Points, in no order, along strands that fork and pass close to each other.
Points whose rows are less than 33.2 apart are linked; no others are. Some points are linked to none.
q_347:   3  -4  -5   8  -2  -7  -4 -11  -9 -15  18  -1   1   2   1   8  -1  -1   8  -5   2  12  -3 -16   6  14
q_908:   6   2   8   0 -12  -4   0  16   6  13 -14  -4 -13   1  -7   4   4 -15 -18  -6  -6 -17   1   4  -6 -13
q_610:  -2   3  -5   0  -4  -4   5   1  15   7 -21  -4  -9  -3  -5  -1  -4 -23 -24  -2  -3  -2   8  10 -13   7
q_422: -19   4 -13   1  16   3   1  -7  17  -6 -19   0  -4  -1  -6 -16  -5  -9 -15   4 -13  16   9  12 -15  18
q_934:  16   9  -3   8 -21 -16  -2   6   2  -4  22   3  -1  11   1  16   4  -8  -3 -16   1   3  -8 -19   2   2
q_195:  -5  12  -7  -3 -12   1  -6  14   6  10  -2   8  12   2  -4 -10   5   7  -7   2  -6 -15  -1   9   1  -8
q_616:   1  -8  -5  11   4  -6  -1 -15   0 -19  21  -2   1   4   6  -7 -12  12  25   1   2  34 -10  -7   1  14
q_7: -14  -4  -5  -7   8  13   8 -17 -19  -1   0   1  20 -17   5   5  -4  -8 -10  18  13  10   4  -2   8  20
q_980:   1 -10  -6   5   1  -3  -5 -13  -9 -18  25  -1  10   0   8   2  -2  12  22   0   8  21 -10 -16  10  13
q_486:  -9   6 -13   4   6   2  -7  -2   9  -7  -4   5   8   1   0 -17  -6   6   3   2  -8  12  -1   5  -7   8
q_552: -16   4  -9   6  20   8 -18   1 -10 -20   8   2   5 -10  -1 -13   3  23  14  -4   2  -6   4  -4  12  24
q_575:   7 -11   0  11   5 -12   4 -21   6 -17  18  -5 -11   7   7   0 -16   3  19   0  -1  37  -6 -11  -4  13
q_894:   7 -14  12  -3  -4  -2   9  -8  -1   9 -25 -11 -15  -4  -2   7 -11 -23 -16  -2  -2  -2   8   5  -8 -11
q_554:  -4  -2   2 -11  -5  12  14 -10  -7  17  -7   6  19  -5   4   6  -8 -12  -8  19  13   0   1   5   4 -11
q_637:  -6  -5  -2 -12   0  10  19 -19  -8  14  -7   3  23  -6  11   5 -10  -8  -5  24  14  19   1   4   3  -2
q_664:  -5  11  -5   7  22   4 -19  19   5 -17  -6   1 -11   1 -13 -14  19  20   9 -21  -9 -24   4   1   1   6
q_165:  -1  18  -7  -4  -6   5  -8  26  14  13  -7   6   7   8  -8 -14  13   8  -8   0  -9 -23   0  16  -3 -13
q_473: -15 -10  -2  10  24   3 -20  -5 -11 -26   6  -3  -2 -10  -1 -15  -1  17  19  -9   0   7   1  -5   9  25
q_667:  -9   7 -14   2   5   4 -15  13   9  -8  12  10  15  10   2 -23   5  28  22  -1 -10   7 -10   2   0  -3
q_314:  -1  -8  10 -10   0  11  22 -13 -16  20   5   7  12  -7   5  24  -4 -25  -8  20  16   9   1 -12   6  -4
q_947:  17 -17  10  -8   1  -3  16  -8   8  10  -5  -3  -5  10  13  -1  -9  14  19  10  -1  15  -8  13  -8 -22
q_492:  -5   7 -11   5  -8  -3  -3  -6   0  -7   5   3   7  -2   0   4  -3 -10 -11   0  -2   3   0  -5  -1  16
q_949:  -6   7  -3   3  12   0 -11  15  12  -9 -13  -2 -14   3 -10 -10  12   1  -8 -14 -14 -14   7   7  -6   5
q_863:   5 -14   5  -7   7   0   8  -5  14   3 -21  -8 -10   5   5 -13  -8  -1   4   5 -10  13   0  15 -12 -11
q_501:  -6  11   8  -6  -3   5  -2   5  -7  11  -9   0  -2 -13 -11   0   4  -8 -18   6   5 -28   9   7   3   1
q_471:  13 -19  18 -12   3   7  15  -6   2  20 -25  -7  -6   1   8  -1 -10   3  13   9   3  -3  -3  15  -7 -31
q_563:   1  -1   9  -7  -4   7   1   2  -8  13 -11  -2   3 -11  -4   1  -4  -8 -11   5   5 -17   6   5   2 -10
q_467:   6  -2  13  -5  -9  10  17  -6 -14  23   8   6   5   0  -2  23  -1 -24  -9  16  13  -2  -2 -14   6 -15
q_203: -10  11  -7   0  13   6 -17  17   4  -9  -4   7   1  -1  -8 -14  15  21   6 -10  -8 -21   5   3   5   6
q_622: -12  20 -11   1  -1   1  -3   7  13   2 -13   4  -7  -2  -9  -1   7  -9 -25   0  -4 -19  11  10  -6  18
q_411:   7   7   7  -2 -22  -4   2  12   0  20  -6  -1  -8  -1 -10   9  -1 -21 -22   0   5 -22   2   6  -6 -17
q_36:  13  12  11  -1 -26   1   2  11  -9  24   3   1  -8   2 -13  16   0 -23 -21   2  10 -24  -1 -10   3 -21
q_418:  14  14   1  11 -22 -15  -2  10  -4   0  19   3  -5   2  -6  19   9 -11 -11 -15   3 -13  -4 -18   3   0
q_49:  -2 -13  12  11  25  -3 -17  -2 -22 -29   1 -13 -21 -12  -7   7   9   4   6 -19   3 -12   6 -11  10  19
q_120:   6  16   0   2  -7  -1  -6  30  14  12 -12   1  -8   8 -15  -9  16   2 -12 -11  -8 -27   2  11  -4 -19
q_978:   4   7  -7   7 -10 -11  -8   1  -6 -14  22   3   2   1  -2  12   2  -1   2 -12  -2   2  -6 -17   5  12
q_524: -12   8 -16   0   9   8  -9  13  12  -2   2   9  13   7   0 -25   7  24  14   0 -15   2  -2  10   1  -8
q_343:  11  -8   1   0  -3  -6   7  -4  10   5   4   2   2  13  12  -6  -9  16  20   7  -1  17 -10   6  -7  -9
q_255:   3 -12   7   1   6   1 -11   7  -9  -8   6  -6  -1   1   5  -5   6  15  22 -10  -3  -6  -3  -3   6 -14
q_573:  -8 -21   9  -8  16  10   9 -23 -16  -9  -7 -12   3 -13  10   2  -9  -3   6  14  10  19   1  -2   4  11
q_484:  15  -8   9  -8 -11   0  18  -9   0  17  13   5   6  13  13  16  -6   7  17   9   5  15  -6   1   5 -21
q_41:  -1  11 -14   5 -18 -10   5  -6   6  -2  10   7   9   5   3   7  -5 -11 -11   3   0  16  -1  -6  -4  13
q_4:   3  10  -8  -3 -18  -2   3   2   1  10  17  10  22   5   7   2   3   9   6   7   3   1  -8  -2   5 -10
q_366: -20   6 -13   2  17  15 -15   4 -12 -10  10   8  17 -11   3 -10   5  25   7   2   7 -17   4   0  14  24
q_701:  -9  16 -15   2   2   0  -7  10  14  -4  -3   6   1   6  -6 -15   7   6  -2  -5 -14   3   0   6  -8   7
q_356:   2  -4  -6   1   3  -1  -2  -2  10  -7  12   0   8   9   8 -15  -8  23  30  11  -4  21 -12   5  -2  -8
q_591:  -8 -11   7  -9   4  10   0  -6 -11   3 -12  -3   5 -10   2  -1  -3  -1  -7   9   2  -7   6   7   6  -2
q_354:  -7 -13   4  10  31   1 -17  -6 -17 -28   4  -9 -16 -11  -3  -6  -2   7  12 -15   0   0   4  -9   7  25
q_399:  -8   8  -8 -11 -14   8   8  -3  -4  21  -2   9  27  -3   1   1  -4  -5 -14  22  12  -5   4   9   6  -9
q_282:  -7   8  -8  -2   6   8 -13  13   1  -2  -2   8  10   2  -1 -20   8  22   9   0 -10 -15   1  10   4  -5
q_256:   5   9   3   3  -6  -7  -3  19  12   7 -17  -8 -22   0 -11   5   8 -19 -22 -13  -5 -20   7   6  -9  -6
q_794:  -2   3  -9  -7 -18   5   2   0  -4  10  22  11  29   5  12  -1   5  19  16  12   8   5  -8  -5  12 -15
q_536:  -2  -1 -10   4   4   1 -11   6   3 -12  15   4  12   7   7 -17   1  26  31   0  -6  12 -11   0   4  -6
q_569:   7   9 -13   3 -21 -12  12 -10  14   6  18   8   8  13   8  10  -8  -2  -5   5   0  22  -6  -4  -6   6
q_25:  16 -12  14  -3  -7  -4   4   0  -6   2  20  -2  -1   8   7  13   3   6  20  -7   7   6  -7 -15  12 -19
q_527:  -6  -1   3  10  15  -1 -17   1 -15 -26   6  -4 -15 -13  -8   8  10   6   4 -19   6 -19   4 -12   9  23
q_690:  -2   7  -3   4   0  -7   0  13  21   0 -21  -5 -23   0  -9  -3   7 -22 -27 -14 -12  -6   8  11 -13   3
q_534:  11  17   2   7  -8  -5  -7  31  15   8  -7  -3 -20   6 -13   1  18 -10 -19 -23 -11 -26   3   3  -8  -9
q_54:   7  13 -13   2 -26 -10  10  -3  13  13  16  10  15  11   8   4  -6   2  -2   7   2  11  -8   1  -1  -3
q_666:  13 -17  14  -2   1  -2  -2   1 -11  -3  13  -4  -3   4   8   5   6  13  24 -10   4   0  -9  -9   7 -24
q_275:  -5 -14   8  -6  12   4   1  -8  -6  -2 -16  -9   1  -4   4  -7  -8   1   4   4  -2   1   4   7  -1  -5
q_547:  10 -24  17  -7   8   1  15  -2   7   9 -27 -12 -12   4   7  -6  -7   0  11   7  -4   5  -2  15 -10 -24
q_922:  15  21  -1  10 -15 -14 -13  16 -10 -10  27   2  -7  -2 -10  21  14  -3  -2 -21   2 -22  -2 -23   9   5
q_772:  -9 -17   6   1  17   3  -4 -13  -7 -12 -11  -8  -4  -8   3 -10  -6   0   4   1   0   8   3   5  -3  10
q_106: -10  10  -9  -2   7   2  -5  13  15  -1 -12   0  -3   5  -8 -18  10   4  -6  -2 -13  -5   5  12  -6  -3
q_583:  14 -18  15 -12   2   1  18 -13  -2  11   1  -4  -1   7  13   6  -9   8  18  11   8  13  -5   5  -1 -21
q_43: -12 -11   1 -10   6   9  11 -23  -9   3  -7  -3  15 -10   9  -1 -12  -4  -3  17   8  17   1   3   0   9
q_370: -10  -2  -8   3   7  -2   2  -7  10  -7  -7   0   2   0   1 -13  -8  -5  -5   5  -8  17   1   6 -10  14
q_306: -17  18 -17  -1   5   4  -3   5  20  -2 -16   6  -5   0  -9 -10   4  -9 -24   2 -10   3  12  13 -12  18
q_988:  -8  15 -10  -8 -15   4   3   2   2  14  -2  10  22   2   0  -6   0   2 -11  16   3  -9   1  11   2  -5
q_56:  14   7  13  -3 -20   3  12   2 -10  23   9   2  -5  -1  -9  26   0 -24 -14  11  14 -12  -2 -12   4 -16
q_580:  15 -15  18 -13  -4   6  19  -6  -4  22 -13  -3  -1   3  10   7  -8   3  11  10   9   5  -3  10   1 -32
q_728:  16  -7   5  -3 -10  -5  10  -4  -1   4  26   4   3  13  14  13  -2  16  23   3   6  17 -11 -10   8 -17
q_495: -10   3  -5   1  -3   2   4 -11  -7  -4   4   2  12 -11   2   4  -5  -8  -9   7   6   5   3  -5   3  17
q_326: -14 -24   6  -1  26  10   1 -18 -15 -14 -14 -16  -2 -13   6 -11 -12  -1   4   7   5  18   1   6  -5  15
q_688: -11  15  -3  -1   0   2  -5   8   3  10 -13   3  -4 -11 -12   0   5 -11 -27   3   2 -29  12   9  -1   9
q_12:   7 -18  10   2   1  -8  14 -20   1  -1 -11 -10 -12   1   4  11 -12 -15  -5   2   0  22   2  -4  -6   4
q_806:   8  16   0  13  -3 -12 -17   9 -10 -21  21  -3 -14  -5 -10  18  14  -4  -2 -22   0 -23   1 -25   6  18
q_620:   4  -5   8  -7  -7   0  23 -19 -12  14   9   7   7  -2   3  28  -6 -26 -15  15  14  19   0 -13   5   3
q_681:   7  24 -14   9  -9  -9 -13  23  15  -7  14   8   1  13  -4  -7  14  10   7 -21 -14   1  -9  -7  -6   0
q_293:   7 -11   2   2   2 -11  13 -19   6  -7   4  -4 -10   7   8   6 -16  -6   4   4   2  31  -3  -5  -9  11
q_154:  -2   7   7   5  20   1 -15  18   5 -12 -14  -3 -21   1 -12  -7  18   7  -2 -23 -11 -24   8   3   0   2
q_332:  -3 -12   3   3  19   8 -15   8  -3 -10  -3  -3   0   0   3 -18   4  22  22  -8  -7  -3   0   6   2  -9
q_454:  -2  -6   4   0  -4  -1   7  -8   0   8 -19  -7  -9  -4  -1   6  -9 -24 -22   2   0  -2   6   8  -9   2
q_603:  11 -19  16  -5  -3  -7  19 -15   6  11 -22 -11 -16   2   6   9 -16 -20  -9   3   2  11   6   5 -10  -3
q_431:   4   3   6  14   7  -9 -16   4 -19 -25  15  -7 -14 -10 -11  17   9  -3  -1 -18   3 -22   6 -21   9  22

A fork is a point with three links, a tip a point with one. Leave the first point through the second and follow the links. Name the first fork or tip that comes.
q_106, q_701 -> q_43
q_908, q_411 -> q_620
q_978, q_347 -> q_256
q_7, q_495 -> q_794
q_422, q_370 -> q_583
q_894, q_603 -> q_366

Follow the links from the first point to the second, and from the first to the third. Name the last point that the two ways share.
q_12, q_591, q_41 -> q_43
q_591, q_41, q_314 -> q_43
q_573, q_314, q_12 -> q_256
q_547, q_282, q_332 -> q_583
q_418, q_56, q_120 -> q_256
q_863, q_666, q_536 -> q_583

Name the points in between on the shortest way along the links from the first point to the second, in order.
q_573, q_154 -> q_326 q_772 q_275 q_591 q_563 q_501 q_688 q_622 q_306 q_422 q_370 q_486 q_701 q_106 q_949
q_25, q_486 -> q_728 q_484 q_583 q_947 q_343 q_356 q_536 q_667 q_524 q_282 q_203 q_664 q_154 q_949 q_106 q_701
q_988, q_978 -> q_195 q_165 q_120 q_534 q_256 q_690 q_610 q_454 q_894 q_603 q_12 q_293 q_575 q_616 q_980 q_347
q_908, q_7 -> q_256 q_534 q_120 q_165 q_195 q_988 q_399 q_554 q_637 q_43
q_314, q_610 -> q_467 q_56 q_36 q_411 q_908 q_256 q_690
q_366, q_603 -> q_552 q_473 q_354 q_49 q_527 q_431 q_806 q_922 q_418 q_934 q_978 q_347 q_980 q_616 q_575 q_293 q_12
